Points on a hilly landscape, in no order, each with its height.
A climber steps from a point to the highest of its 6 nearest points, and stops where none of them is higher. Distance is the straight distance between rows; heights are no part of it.
tipu: [  8  14   3   1   8 -29  -4  -6  -4  -6   7  11  -6 -12  15  -5 -12  -1
   1   2   0]  (h 511)
boka: [ -2   6 -15  23  -5 -15 -10  -4 -17  -8   4  14 -13  -9   2 -24 -14   8
 -11  11 -13]  (h 348)
domiv: [  1  -2 -11  10  -6  -7  -2  -2  -6   0   1  10  -6 -11   0 -28 -16  -8
  -8   9 -11]  (h 513)
Nak: [ -6  -4 -11  -7   4  38   2   7   6 -13 -11 -10  -7  25 -10   4   6  -8
   4  -4  19]  (h 566)
Mog: [-10   1   5 -11  -1  -2  -6  16  -9   3   4   2  -7   2  -2   1  -5  -4
   8  -3  -3]  (h 413)
nesap: [  2 -10 -17   8  -3  20   0  -8   6  19   5  -4   6   8  11 -15  -3  -4
 -12   3  -8]  (h 652)
Vuni: [-17   0  -7   1   3   3 -12  10 -18  -1   8  10 -12  -3   3 -10 -12   2
  -5   1 -10]  (h 52)
Mon: [  3   4  23   0  -9  -2  15   8  -2   1  -6  -7  14 -11 -12  31   9  -5
   2   3  13]  (h 587)
tomit: [ -5   6  16  -9 -13  -3   7   6  -6   5   1 -10  -2  -6  -4  25   7  -9
  14   6   9]  (h 442)
Telol: [ -2  -8   0 -17   5  20   9  13  -2 -18  -9 -21  -8  20  -4  18   3  -4
  17   0  14]  (h 435)
sivaf: [-20 -12 -25  -6   2   8 -12 -22   9   0   1  17 -25  12  12 -28 -14   7
  -8  10  -5]  (h 440)
Zin: [  5 -13  -9 -12   6  29   9  11  10 -11 -20 -27  -5  21   3  17  21   3
  10 -14  10]  (h 567)
madi: [-16 -10 -26 -11   3  10 -13 -27  11   0   1  23 -31  18  11 -28 -16  11
  -8   8  -3]  (h 437)
liv: [ -9   2   8 -15  -1   3  -1  16  -7   1  -1  -4  -6  10  -1   5  -3  -7
  14   0  -3]  (h 497)
kof: [-14   2   3 -10   5  13  -5  14 -14  -2   0   1 -15  12  -7   2  -3  -5
   8   0   0]  (h 479)
Tuse: [  0   7  11  -9  -2 -13  -5   8  -7   6  10   6  -8  -5   4   9  -4  -1
  11  -2  -1]  (h 308)
rele: [  2  -1 -21  15  -8   4   0 -19   7  17   4   6  -3  11  13 -24  -4 -12
 -15  23 -10]  (h 523)
buk: [-18 -10 -26   6  -2  -1  -7 -23   6   8   1  10 -21   7  16 -28  -8  -2
  -8  15 -12]  (h 463)
Lafon: [  3  14   4   1   3 -19 -13   0  -5  -2   9  12 -10 -15  13   8 -12   8
   1  -7  -7]  (h 334)
zagaz: [ -2  -1  13 -11  -8  -6   1  10  -4   2   7  -3   3   3  -2  11   2  -4
  15   5   1]  (h 411)
fulak: [  9  23  -1  16  12 -26 -10 -13  -1 -14   8  18 -16 -12  11  -5 -19   8
  -5   3 -12]  (h 730)
Fosut: [  7 -11   4  -3  -4  11   2  12   6   6  -2 -11  12  16  -2   4  12   3
  17  -5  -7]  (h 625)
Mak: [  9  27   9  17  12 -34  -4 -14  -6 -14   4  15 -10  -7   5 -18 -13   2
  -6   6  -3]  (h 490)
Nuti: [-23 -12 -16   0   1  10 -13   2  -9   1   7   9  -7   0  -2 -19  -5  -3
  -6  -2  -2]  (h 677)
Pib: [  6 -15  -1  -1  -8   7  16  13  -3 -10 -16 -30  12  10  -7  31  26  -2
   9  -1   4]  (h 555)
peve: [  6  -6   8 -11  -9 -13   3   5   4   0   5   0  17   0  -4   6  -1  -1
  11   4   2]  (h 477)
kevu: [  6   9  36  -8   8  -4  12  -1   5   3  -4  -2  22 -20 -16  20   1  -4
  -7  -5  12]  (h 522)
Zipi: [-18  10 -10  19   3   2 -10  -4 -12 -12  24  24 -27 -10   3   3 -19  25
 -15  -4 -17]  (h 332)
bodub: [  1  -6   5 -10  -6   5   0  13   2   5   3  -4   8  10  -3  -1   0  -3
  16   0 -11]  (h 557)
geve: [-10 -12   8 -12   2  12  16   9  -7 -11  -1 -29  -9   2  -1  39  12  -6
  12   2  18]  (h 470)
Zos: [  8   6  42 -10  13  -3  15  -2   7  -1 -12  -9  27 -13 -17  28   6  -3
  -6 -13   4]  (h 455)
tuz: [ -8 -10 -25   5  -1   9  -6 -18   6  11   7   4  -6   7  14 -22  -6  -7
 -12  13  -8]  (h 562)
fol: [ -3 -11 -16   6   2  20  -1  -7   0  20   3  -7   8  14  15 -11   5   0
 -17   0   1]  (h 586)
Daz: [-10  -1   9 -15   2  10   6  12  -6  -6  -3 -13 -17  12  -3  21   6  -7
  16   0   6]  (h 491)
gudi: [ -2  -8  -4   0   3  29   3   9  10  11  -9  -9   3  21   0  -2  13   2
   3 -10   0]  (h 395)
bidin: [  6  -6 -16  12  -7   7  -3  -7   4   9   2   4   1  -4   4 -23  -7  -9
 -10  11 -10]  (h 574)
tav: [ 11  19  29  -9   2   0  13   3   3  -1 -17  -6  11 -20 -21  34   1  -5
   4 -10  13]  (h 526)
difen: [ -7  10  11  -6  -5  -9  -5   7  -6  10   7  -2 -12  -9   1  16   3  -3
  15  -3   2]  (h 392)
niz: [  3  26   9  29  17 -29  -9 -15  -2 -12   4  27  -8  -1  -1 -25 -14  13
  -9   9 -14]  (h 510)
zeso: [ -9  15   9  -4  -4  -5 -10  10 -10   4   6   1 -18  -9   5  21   4   1
  18 -11  -2]  (h 504)
Rol: [  0 -10 -10   2  -3  24  -4   7   5  15   3  -4   8  12   0 -10   1  -6
  -2  -4  -7]  (h 635)
kupet: [  9 -15  -1  -8   4  26   5  11   7   7 -32 -21  -4  26   9  11  28   5
   0 -10   8]  (h 623)
sez: [ 13  -8 -17   9  -3  15   1 -10   8  22   5  -5   8   5   8 -17  -1  -6
 -16   6  -8]  (h 585)
loda: [ 20  -4  -4  -6   0 -11   4  -1   8  -2   7  -3  13  -1   0 -17  -9  -6
   3   2  -7]  (h 515)
Vaka: [  0  -2 -14  -4   2  42   2   7   8  -8 -19 -13  -6  28  -3   7  15  -2
  -4  -9  22]  (h 695)
pagog: [  8  16   8  11  12 -29   0 -10   3 -15  -1  13  -5  -4   3 -30 -14  -4
  -3  12  -5]  (h 456)
baz: [  1  -7 -20  12  -3  13  -4  -9   6  16   4   0   5   3   7 -22  -6 -10
 -11   9  -9]  (h 598)
Dev: [ 14 -17   1   4  -7  -3  10   4   8   0 -18 -17  30   5 -10  19  34   4
   1 -14   8]  (h 554)
sumu: [  4  -7   5 -12  -3  -5  -2  13  -2  -1   8   1   5  -1   4  -3  -7  -7
  11   2  -7]  (h 561)
pegub: [ -1  -8   7  -7 -13   0  12  13   3  -3  -3 -15  10   9  -5  24  13  -4
  15   7   4]  (h 441)
Mil: [  6  22   8   4   9 -25  -4 -11  -1  -2  13   8  -2 -30  10   6  -7   4
   3  -3  10]  (h 520)
Vofu: [  5  10  -7  20  -2 -19  -7  -3  -9  -9   0  17 -10  -7  -1 -30 -16  -2
 -16  12 -10]  (h 359)
Bipub: [ -1 -13   6 -11  -3  13  16  11  -5 -11  -3 -28   2   9  -3  34  17  -4
  11   4  12]  (h 506)
kazeg: [ 15 -26   7  -4  -9  -7   5   1   8  13 -34 -16  21   7   4  16  39   0
  -1 -11   8]  (h 452)
Neza: [ -3  11  10  -6  -4 -13  -8   1 -10   7   8   9  -7 -14   7  13  -1   1
   8  -6   1]  (h 303)
gon: [ 17 -11 -14   5  -2  11   4  -7   0  24  -3  -6  12  12  14 -13   7  -3
 -19   3  -1]  (h 514)
pibo: [ 14  -5   6 -10   1 -22   8  -2  12  -3   8  -7  25  -8  -1  -5   0   0
   0   7   5]  (h 544)
bapu: [-20  -7 -23   7  -4  -4 -13 -19   1   0   4  12 -21   0   9 -30 -11   3
  -6  12 -12]  (h 416)
Tiso: [ 11  12  -5  11   3 -20   0  -2  -6 -11  -3  13  -5  -9  -1 -29 -17  -6
  -8   5  -7]  (h 331)
nefaz: [ -1   0  17  -2 -11   6  16  10  -1   0  -4 -21   2  -6 -12  38   9 -11
   9   3  17]  (h 488)
fov: [  0   7  16  -7  -4 -18   3   1  -2   4   8   6   9 -19  -1  14  -3  -2
   2   1  13]  (h 476)
Dib: [ 17 -10   0  -5   0  -2   5   1   6   2   3  -3  15   4   3 -12   1  -4
   5  -3  -7]  (h 576)
fut: [  5  15  10   0   9 -29   2 -12   2  -9   8   5   0 -18   9  -6 -11  -3
  -1   7   6]  (h 543)
Nudog: [  8   4   4  -7   4 -24   6  -1   3  -8   6   5   4  -9   7 -14 -14  -5
   2   8   0]  (h 502)
Fumu: [-11  -6  -3  -6   2  28  -2  13   4   1  -3  -6   1  18  -9  -8   5  -7
   7  -6  -4]  (h 284)
poz: [ 15   2 -11  11  -5  -6   2  -8   8  -4   2   8   0  -5  -3 -28 -13 -11
  -9   9 -12]  (h 547)
dalan: [-17 -12 -16  -1   0  25  -9 -10  11  14   7   6  -3  23   3 -10   6  -1
  -3   1  10]  (h 422)
ledub: [  3  -7  -2  -7  -1  -1  -1  10  -3   2   6   3   6   1   1 -15  -8  -4
   4   3 -11]  (h 551)
kani: [-28  -9 -29   0   4  -1 -19 -15   0  -6   9  19 -25   6   5 -28  -9  19
  -5   6  -7]  (h 444)
Zuluk: [ 21  -3  -9   2   1   2   7  -5  13   6   0   0   6  -4   4 -22  -6 -10
  -6   3  -9]  (h 482)
Gaz: [-15  -7 -24   8  -1  -4 -11   0 -14  -5  10   9 -14  -8   3 -24 -10   6
 -10   8 -13]  (h 318)
Zetan: [-16 -10  -5  -4   2  11  -7  12  -7   2   5   7  -2   7  -2 -13  -7  -5
  -1  -1  -2]  (h 212)
fiv: [ 11   6  38  -7  13  -5  17   0   5  -8 -13 -13  33  -4 -14  28  11  -3
 -12 -12   4]  (h 398)
sodi: [ -1  16  26   5  22 -16   9 -10   1  -2   1  -8  14 -33   0  -4 -10   0
 -10   6  11]  (h 484)
molo: [-11   1  -2  -4   0  -4 -10  13 -18   1   9  10  -8  -3   4 -10 -13  -3
  -2  -3 -10]  (h 83)
Nem: [-17  -6 -23 -14  -6  15 -23 -18   9  -1   0  26 -21  22   1 -21 -12  14
  -3   0   7]  (h 545)
dof: [-31  -5 -16  -5   3   7 -14   3 -11  -3   6  15 -15  10 -10 -15   1   5
   0   1   6]  (h 301)
Lozo: [-24   2 -17   9   2  -1 -17  -5 -18 -10  15  14 -19  -2   8 -13  -8  20
 -13   7 -10]  (h 317)
fafam: [ -5   1  15  -5  -8  10  10   9  -6   1  -9 -24  -9 -16  -9  39   0  -8
   9  -7  16]  (h 400)
Mup: [ -9  22  -1   4  -5  -5  -7   8  -7  -5   6  -7 -16 -24  -9  30   5   4
  20 -13   3]  (h 420)
Bunar: [ -5  13   9   1  -9   4   3   9  -8   1  -4 -17 -15 -23 -11  28   5  -3
  15  -7  12]  (h 434)
tolag: [ -3  16  -3  18   5  -6 -13   1 -11  -6  16  19 -22 -12   9   5 -21  19
  -9  -4 -21]  (h 283)
Rupog: [  9  17  -5  20   4 -24  -7  -5  -9 -11   2  18 -15  -7   3 -14 -22  11
 -13   7 -15]  (h 483)
kika: [ -5   3  12  -9 -11   2   8   9 -10   2  -2 -17 -12  -3  -5  29   7  -8
  14   2  14]  (h 480)
bag: [-15  16   3  -6   2  -3 -10   8 -12   2   9   7 -24  -1   0  17   2   4
  11 -13  -7]  (h 620)
zubov: [ 12 -22   3 -10  -4  10   5   4   5  11 -41 -19   5  18  12  19  35   0
   4  -6   5]  (h 546)
numon: [ 11  27   1  28  11 -22  -9 -15   1 -13  10  23 -20 -11   6  -4 -25  12
  -6   0 -19]  (h 624)
Paga: [  8  18  -2  17   9 -16 -15  -6  -2 -10  11  19 -16 -17  12   2 -24  13
  -1  -7 -17]  (h 512)
ver: [ 10  -2   4 -10  -1 -19   5  -1   4  -7   9   2  15  -7   4  -7  -5  -5
   6   8   1]  (h 481)
kebu: [ 21  -5  -3  -7   2  -9  10  -9  18  -1   3  -8  16   1   3 -12   4  -3
   0  -1  -2]  (h 541)
kat: [ -1 -10 -17   6  -1  17  -4  -4   2  15   4  -4   6   5   5 -17  -8  -3
 -13   7  -7]  (h 594)
dok: [  9  -5  -7  -3  -2  -5  -6   4  -5  -1   5   4  -2  -4   1 -19 -14  -6
  -3   4  -8]  (h 457)
Sut: [  9 -12 -10   1   0  19   0  -1   4  23  -4  -6  11  14  11  -9   7   1
 -17  -4  -6]  (h 495)
mulup: [  1  13  20  -8  -7  -7   4   3  -2   8   1   0   9 -23  -6  17  -1  -3
   4  -2  16]  (h 516)
Dom: [-22  -7 -17  -6  -4  24 -14 -15  14   2   2  12  -8  23  -3  -9   1   2
   3   2  16]  (h 421)
zaz: [-10   8  -4  27   5   3  -9  -5  -2 -14  21  21 -27 -18   3   4 -34  24
  -5  -5 -24]  (h 492)
kadu: [ 11 -13   3   0  -5  -8   7  -3  11   7 -13 -14  30  -1  -8   9  25   5
   0 -14  11]  (h 508)
nezi: [  6 -12  -1  -3   2  23   6   8   7  11 -17 -14   5  23   4   6  21   7
   9 -15  -3]  (h 501)
nodi: [ 24 -22   3 -10  -3  -2   4  -4   5  19 -25  -8  18  15  13   6  22   7
  -3 -10   4]  (h 111)
lani: [-13  -3  -8  -5   2  28  -2  12  -3  -3  -6  -6  -4  22 -13  -4   1  -6
   6  -4   8]  (h 426)
defa: [ 24 -17  -2  -7  -3  -1   5  -3   4  20 -16  -8  15  14  14  -2  15   5
  -9  -9   0]  (h 3)
nuf: [-30  -7 -17  -6  -1  19 -16  -6   1  -2   4  14 -10  11  -8 -11   0   1
   5   4  13]  (h 249)
neson: [ -6  -5   7 -13  -6   7   1  16  -6   2   0 -11  -2  13  -3   5   4  -5
  17   2   1]  (h 461)
kiliz: [ 24 -13  -4  -6   0   4   9  -4  11  15  -5  -6  18   8   6  -9   8   2
  -3  -9  -5]  (h 622)
Raziv: [ 15 -19  -2  -6  -7  -3   4   1   9   7  -7 -14  19   9  -2  10  23   4
   9  -9  -1]  (h 535)
rel: [  0  14  20  -2   2 -12   1  -2   0   6   6   7  15 -28  -3  12   0   0
   0  -3  18]  (h 538)
funu: [ 15  -3 -17  13  -3   5   7 -15   9  16   0  -1   4   8  10 -23   2  -9
 -20  14  -5]  (h 556)
rinuf: [ 10 -17   1   1 -11   2  11  10   5  -4 -16 -21  20  11 -10  26  32   3
   8  -4   6]  (h 621)
Toko: [ 14  12  36 -12   9  -4  17  -1  10  -4 -16 -10  21 -12 -21  35   3  -6
   1 -15   7]  (h 467)
nobo: [-34  -2 -19   0   6   2 -15   3 -14  -6  13  14 -13   3  -5 -14  -4   9
  -9   2   4]  (h 325)
runar: [-11  -9  -7  -4   0  26  -2   4   4   7   0   1   1  13  -3 -11   2  -2
  -1  -5  -1]  (h 219)
duza: [ -4  -7 -22  14  -5  -2  -5  -8  -1   5   3   7  -9  -5   2 -29 -12  -9
  -9  13  -9]  (h 548)
Dud: [  6   5  -9  26  -8  -3  -1 -17  10  11   0  17  -2  -4   0 -38  -3 -13
 -12  18 -11]  (h 521)
Vola: [-23  -2 -11  -3   4  25  -7   4  -2  -4   1   3  -7  17 -13  -8  -1  -8
   3  -1  10]  (h 264)
Babem: [-22 -14 -20   4  -2   3 -13 -16   1   3   7   7 -11  -2   5 -25 -12   0
  -8   9  -7]  (h 499)
poza: [  1  21  17  13  20 -31   4 -15   2 -12   3   5  -2 -17  11 -17  -6  -1
  -1  14   5]  (h 527)
ves: [ -4  15  -1  13   3  -5 -17   1  -3 -10  19  19 -19 -15   5  13 -22  19
   3 -15 -24]  (h 319)
tafez: [  2 -15  -4 -15   4  20  11  12   6 -18  -9 -29  -3  19   1  25  20   3
  11  -4  16]  (h 425)
kupi: [ -8  -7   2  -9  -3  11   0  14  -1   3   2   1   1   9  -4  -9  -5 -10
   7  -2  -6]  (h 428)
det: [ 12  -4  24  -1   8 -11  17   6   0  -9 -14 -12  36   0 -21  23  17  -7
 -12 -14   4]  (h 333)
subal: [  8   0  24  -6   6  -8  15   0   4  -3  -2  -9  35 -12 -14  13  11  -3
 -12  -3  12]  (h 742)
gesaz: [ 31 -11  -6  -2   1   1  11  -8  12  13  -4  -7  14   7   6 -12   4   0
  -7  -8  -5]  (h 464)
vum: [-17  -7 -17  -2   2  28  -9  -7  10   6   0   5  -2  22  -3  -8   8  -2
  -1  -4  15]  (h 341)
fuvab: [-11   7   9 -12  -3  -2  -1  13 -13   5   2  -1 -15   4  -1  10   2  -3
  13  -4  -2]  (h 649)
zod: [ -5  -1 -18  20 -12  -3  -6 -26  10  13   5  14 -14   5   9 -32  -2 -10
  -9  23 -17]  (h 459)
Kize: [-16  -5  -4  -7   2  20  -4  11  -6   2   1   1  -1  14 -11  -6  -2  -6
   8   0  -6]  (h 286)
bave: [  0  -7  12  -7 -11  -6  10  10   0   1   1  -7  20   3  -7  19  14   0
  10   7   6]  (h 529)
Kuni: [  3  14   9  -1   7 -22  -2  -6  -3   0   7   8   2 -22   8   2  -7  -1
   0   4  10]  (h 570)
sitop: [-12  -2 -15   2  -2  33  -4  -1   7   0  -4   3  -3  25  -8  -1   7  -3
   0  -4  18]  (h 371)
duk: [  6   6   8  -4   6 -23  15  -8   9 -10   8  -6  23 -11   1  -8  -2  -4
  -4   9   7]  (h 466)
Kita: [ -2  -8  -7   0   2  31   1   3   4  19  -7  -7   8  26   6  -3  20   3
  -8 -10   8]  (h 720)
libet: [ 11   3  19  -4  -8   3  20   9  -1  -7 -11 -15  18  -3 -18  36  15  -5
  -4  -1  14]  (h 536)
lelo: [  9  -4  14  -4   5 -13  14  -5   9  -5   8 -10  33  -8  -7   7   9  -1
  -8   0   9]  (h 539)
bol: [ 29 -15  -3  -5  -2  -1   6  -6  12  15  -8 -11  19   8   8  -5  12   4
  -8 -11  -3]  (h 335)
kuzi: [  6   9   0   7   0 -22  -7   3 -12  -9   4  14  -8 -10   8 -16 -20   4
  -7   4 -10]  (h 256)
vuva: [-20 -10 -23 -11  -3  14 -16 -24  14   5   6  18 -15  19  12 -21 -10   8
  -4   3   4]  (h 670)
gerol: [-27 -11 -24  -3  -3  10 -18 -15   5   0   6  14 -14   8   2 -21  -5   2
  -2   4   1]  (h 465)
Rotud: [ 13  11  23  -7  -3   7  13   7  -2  -5 -22 -19   0 -26 -22  39  -4  -7
  10 -13  11]  (h 352)
divi: [  0  21   6   2  -5 -13 -11   0  -2   2   8  10  -3 -28   3  15  -2   3
  10  -6   8]  (h 414)
neb: [-18   7  -6   1   3   2 -13   9 -22  -3  10  14 -18  -1  -1   0  -6   9
  -8  -4 -11]  (h 93)
gib: [-13  -1   5 -13   0   7   3  13 -11  -7  -2  -7 -11  14  -7  10   2  -6
  17  -1   3]  (h 509)
tirar: [ 17  -2   0  -4   0 -18  11  -9  14 -10   7  -4  15  -8  -1 -19  -5  -3
  -1   7  -1]  (h 423)
Pepug: [  6  17  -6  28   1 -22  -9  -9 -14 -13   6  24 -16  -6   2 -23 -21  10
 -18  10 -17]  (h 716)
vivob: [  1   6   5  -5   0 -14  -8   8 -13  -1   8  11  -9  -8  11   0 -11   3
   3  -2  -8]  (h 149)
guluz: [  3   3  19  -6  -8  -5  13   6   1   3   0  -1  22  -7 -13  24   7  -7
   3   3  14]  (h 688)
Nirif: [ 10 -10  10   1  -1  -9  10   1   8  -3  -3 -12  35  -2 -11  13  21   4
  -8 -10  11]  (h 507)
zop: [  5   1  19  -7   5 -17  11  -5   6  -5   4  -1  27 -17  -5   5   2  -1
  -5   6  15]  (h 503)
Folo: [  9   5   1  -3   4 -19  -1  -3  -2  -9   2   7   0 -11   4 -18 -16  -7
  -2   9  -7]  (h 443)
vose: [  3  -8   6  -8  -8   4  10  11   1  -3  -4 -20   6  14  -8  19  15  -2
  15   4   6]  (h 415)
fer: [  0  12  19  -4  11 -18   8  -9  -1  -4   7  -1  15 -23   1   1  -4  -2
  -4   3  18]  (h 728)
dako: [  5  10  25  -3  -3  -3  10   3   1   3  -7  -1  16 -18 -17  28   4  -5
   1  -5  17]  (h 577)
suvon: [ -1  -7  -4  -7   3  26   6  14   9  -6 -14 -23  -1  24  -3  12  15  -2
  13  -5   2]  (h 386)
subo: [  3   9  10  -7  -4 -21   0   1  -1   4   9   6   3 -12   7   5  -5  -1
   9   5   4]  (h 478)
rab: [-14  10   4  -9   1  -1  -9  11 -15   3   7   8 -18   1   3   6  -6   2
   5  -5  -9]  (h 401)
Puzi: [ 15  -8   6  -2   1 -14   9  -6  15  -6   5 -10  28  -6  -5   1   9   2
  -1   1   7]  (h 580)
meku: [  0  13  -3  29   2  -7  -9 -10  -4 -13  20  20 -24 -16   2   3 -33  23
  -9   0 -29]  (h 534)
Gemak: [-26 -11 -24  -7   1   7 -24 -13  -3  -8   4  24 -21  15  -2 -24  -3  17
   1   1   4]  (h 494)
surop: [-10 -10 -19   6  -1   0 -11   1  -9  -1   2   6  -6  -8   0 -24 -14  -3
  -6   6  -6]  (h 448)
zafur: [ -2   4 -12  28 -11 -13  -9 -15   4   4   0  22 -10  -7   0 -39  -7  -7
 -12  17 -12]  (h 447)
Zor: [  3   9  28  -5   9  -9  11  -3   5  -1   0  -3  27 -21  -8  11   1  -2
 -10   1  13]  (h 446)
pov: [ -8  19   6   3  -6  -8  -8   4  -6   2   7   2 -13 -20   1  21   8   2
  20 -10   1]  (h 430)
Zovu: [  9  23   2  15  11 -26  -8 -11  -2  -8   8  16 -11 -18  14   2 -16  12
   0   1  -6]  (h 591)
Ludom: [ 10   6  30  -6  -1  -2  21   3   1  -2  -9  -6  24 -10 -19  30   8  -4
  -5  -4  12]  (h 540)
Zazet: [ -4  17   1   9   0  -8 -14   2  -1  -2  15  14 -15 -18   5  18  -6  11
  17 -13 -12]  (h 210)
zol: [ -3  19  13   3 -12  -6   2   3  -6   4  -3  -5  -4 -26  -9  25   4  -1
  11  -7  13]  (h 454)
lof: [ -5 -16   3 -14   5  19  13  13  -2 -14  -3 -26  -6  19   0  28  12  -3
  16   0  15]  (h 460)
tun: [  0  -9  -6  -4  -2  14  -6   7   3   8   5   3   6  -2  -1 -17 -12  -7
  -3  -1 -10]  (h 439)
Pava: [  0  16  17   8  18 -25   8 -16   3  -9   2  -1   3 -23   9  -7  -3  -2
  -6  15   9]  (h 528)
foze: [ -4  12  -9  24   1 -12  -8  -6 -16  -7  15  20 -20  -8  11  -6 -23  15
 -14   6 -17]  (h 450)
Tedad: [  5  17   0  26   2 -22  -4 -10   1  -7  -1  21  -1  -4  -6 -41  -9  -3
 -10   9 -13]  (h 462)
gozi: [ -1   9  17  -3  -9   4  13   6  -9   4  -8 -12   0 -13 -11  32   7  -6
  10   0  15]  (h 524)
dima: [ 12 -11   7  -7  -6  -7  11   5  10   0  -1 -13  28   1  -8  10  20   5
   5  -2   1]  (h 578)
sugi: [  9 -11 -11   0  -5  13  -1   5   6   8   2  -3  12   2   1 -15  -5  -3
  -6  -3 -12]  (h 451)
dega: [ 13 -18   5  -8  -2  16   6   7   5  18 -31 -13   6  23  11   9  26   6
   2 -12  -3]  (h 542)
Suter: [-12   7  -9  11   5  -2 -15   4 -19  -7  18  18 -22  -4   5  -2 -18  14
 -16   1 -14]  (h 29)
Sabe: [-15   1  -4 -10   6   7  -7  16 -19  -1   5  10 -15   7  -3  -1  -6  -1
   0  -4  -4]  (h 354)
ruda: [-10  12  11  -7  -7   1   0   6 -10   5  -2 -11 -20  -9  -4  29   7  -8
  14  -2  11]  (h 449)
masan: [  0 -11  -9  -8   7  37   4  14   7 -17 -15 -19  -6  25  -5  13   9  -2
   6  -9  19]  (h 500)
dotum: [  4  13  14   3  15 -27   8 -11   7 -12   2   3   6 -15   7 -18  -7  -5
  -4  13   8]  (h 525)
bugus: [  4  10  -3   3   4 -17 -10   2 -16  -3   8  15 -16 -10  12  -1 -17   7
  -6  -2 -14]  (h 67)
Misi: [  5  18  -5  30   4 -11 -11 -11 -12 -13  15  23 -23 -12   6   2 -32  20
 -12  -1 -23]  (h 573)
sotar: [  7 -16  -3  -1  -2  14   7  12   7   0 -23 -23   6  18   2  13  30   5
  11 -11  -1]  (h 458)
Sos: [-28  -5 -25  -3   2   2 -14  -5 -10  -9  14  15 -18  -1   3 -19  -5  16
  -9   4   0]  (h 417)
moti: [ -5  16  -2   6   5  -4 -16   5 -11   1  16  15 -21  -8   8  10 -12  11
   1 -10 -17]  (h 113)
sol: [  8 -14  -8 -16  11  34   7   7  10  -8 -32 -25  -4  25  10  18  28   5
   0 -17  17]  (h 686)
Gem: [ 15 -18   2  -4  -6   5   4   5   6  13 -22 -15  15  15   2  15  36   6
   8 -11   2]  (h 471)
semu: [  1  -9   0 -12  -1  13   8  12   2  -4  -7 -20   0  22 -10   8  11  -5
  18  -4   0]  (h 429)
zup: [  4   0  16  -2  -4  -9  16   4   2  -5  -1  -6  25  -4 -14  19  10  -5
  -4  -1  12]  (h 575)
Menap: [-10  -1 -23  21 -11  -8  -8 -13  -4   1   0  14 -14  -7   5 -33 -10  -1
  -7  15 -16]  (h 438)
butik: [  7   7  -6  21  -6 -10  -1 -10   7  -1  -3  17   1  -6  -4 -35 -10 -12
 -13  12 -14]  (h 533)
gaf: [  4 -11   1  -3  -2  13   8  12   6  -7 -13 -24   4  21  -1  11  18   2
  18  -5  -3]  (h 419)
vire: [ 11  -9   1 -11  -3   1   5   7   5   3   6  -4  13   3  -1  -7  -4  -6
   5   2  -8]  (h 646)
Zir: [  9  18   3  11   8 -31  -5  -6  -6 -11   4  17 -11 -11   7 -17 -16  -1
  -5   8  -6]  (h 453)
biko: [ 12   7  27  -8  -2   5  21   9  -3  -2 -15 -12  13 -15 -19  39   7  -9
   0  -6  12]  (h 498)
vepo: [  8   8  18  -5  -9   8   9   8  -5   0 -14 -16  -1 -25 -16  39   0  -8
   8  -7  18]  (h 424)
tapar: [  4  -1 -18  19  -7  -4  -3 -26   8  18   7  13  -4  22  16 -31   5  -8
 -17  27 -16]  (h 445)
bomem: [ 19 -13   0  -6   3 -10   7  -3  15   1   4 -10  27   0   0  -3   9   4
   4  -5  -1]  (h 626)
lud: [ 12 -13  -3  -7  -4  13   0  10   8  11  -3  -9  13  10  -1  -5   7   0
   5  -6  -7]  (h 537)
votu: [ -9  -9 -13   4   1  28  -5  -5   7  16   1  -6   8  22   9  -7  10   2
 -12  -4   8]  (h 648)
Pamon: [ -5  -4   0 -12   6  25   9  15   0 -10 -10 -17  -7  24  -9   9   6  -5
  15  -1   7]  (h 427)

For each start below, name the point where the climber stops.
nodi | Vaka
Zipi | fulak
ves | fulak
zafur | nesap
Tedad | nesap
Tiso | nesap

Call two points neighbours if one is among the 6 nearest of the other. Go from one point of each pair to the other, from neighbour to neighbour, staying as high as possible. Name the lowest point that can't be avoided.
Fosut / vuva | gerol
kiliz / subal | lelo
Vaka / fulak | nezi
rinuf / fulak | mulup
Fosut / nesap | lud
bomem / vire | Dib
bomem / Fosut | bodub
fulak / fer | Mil
subal / guluz | zup
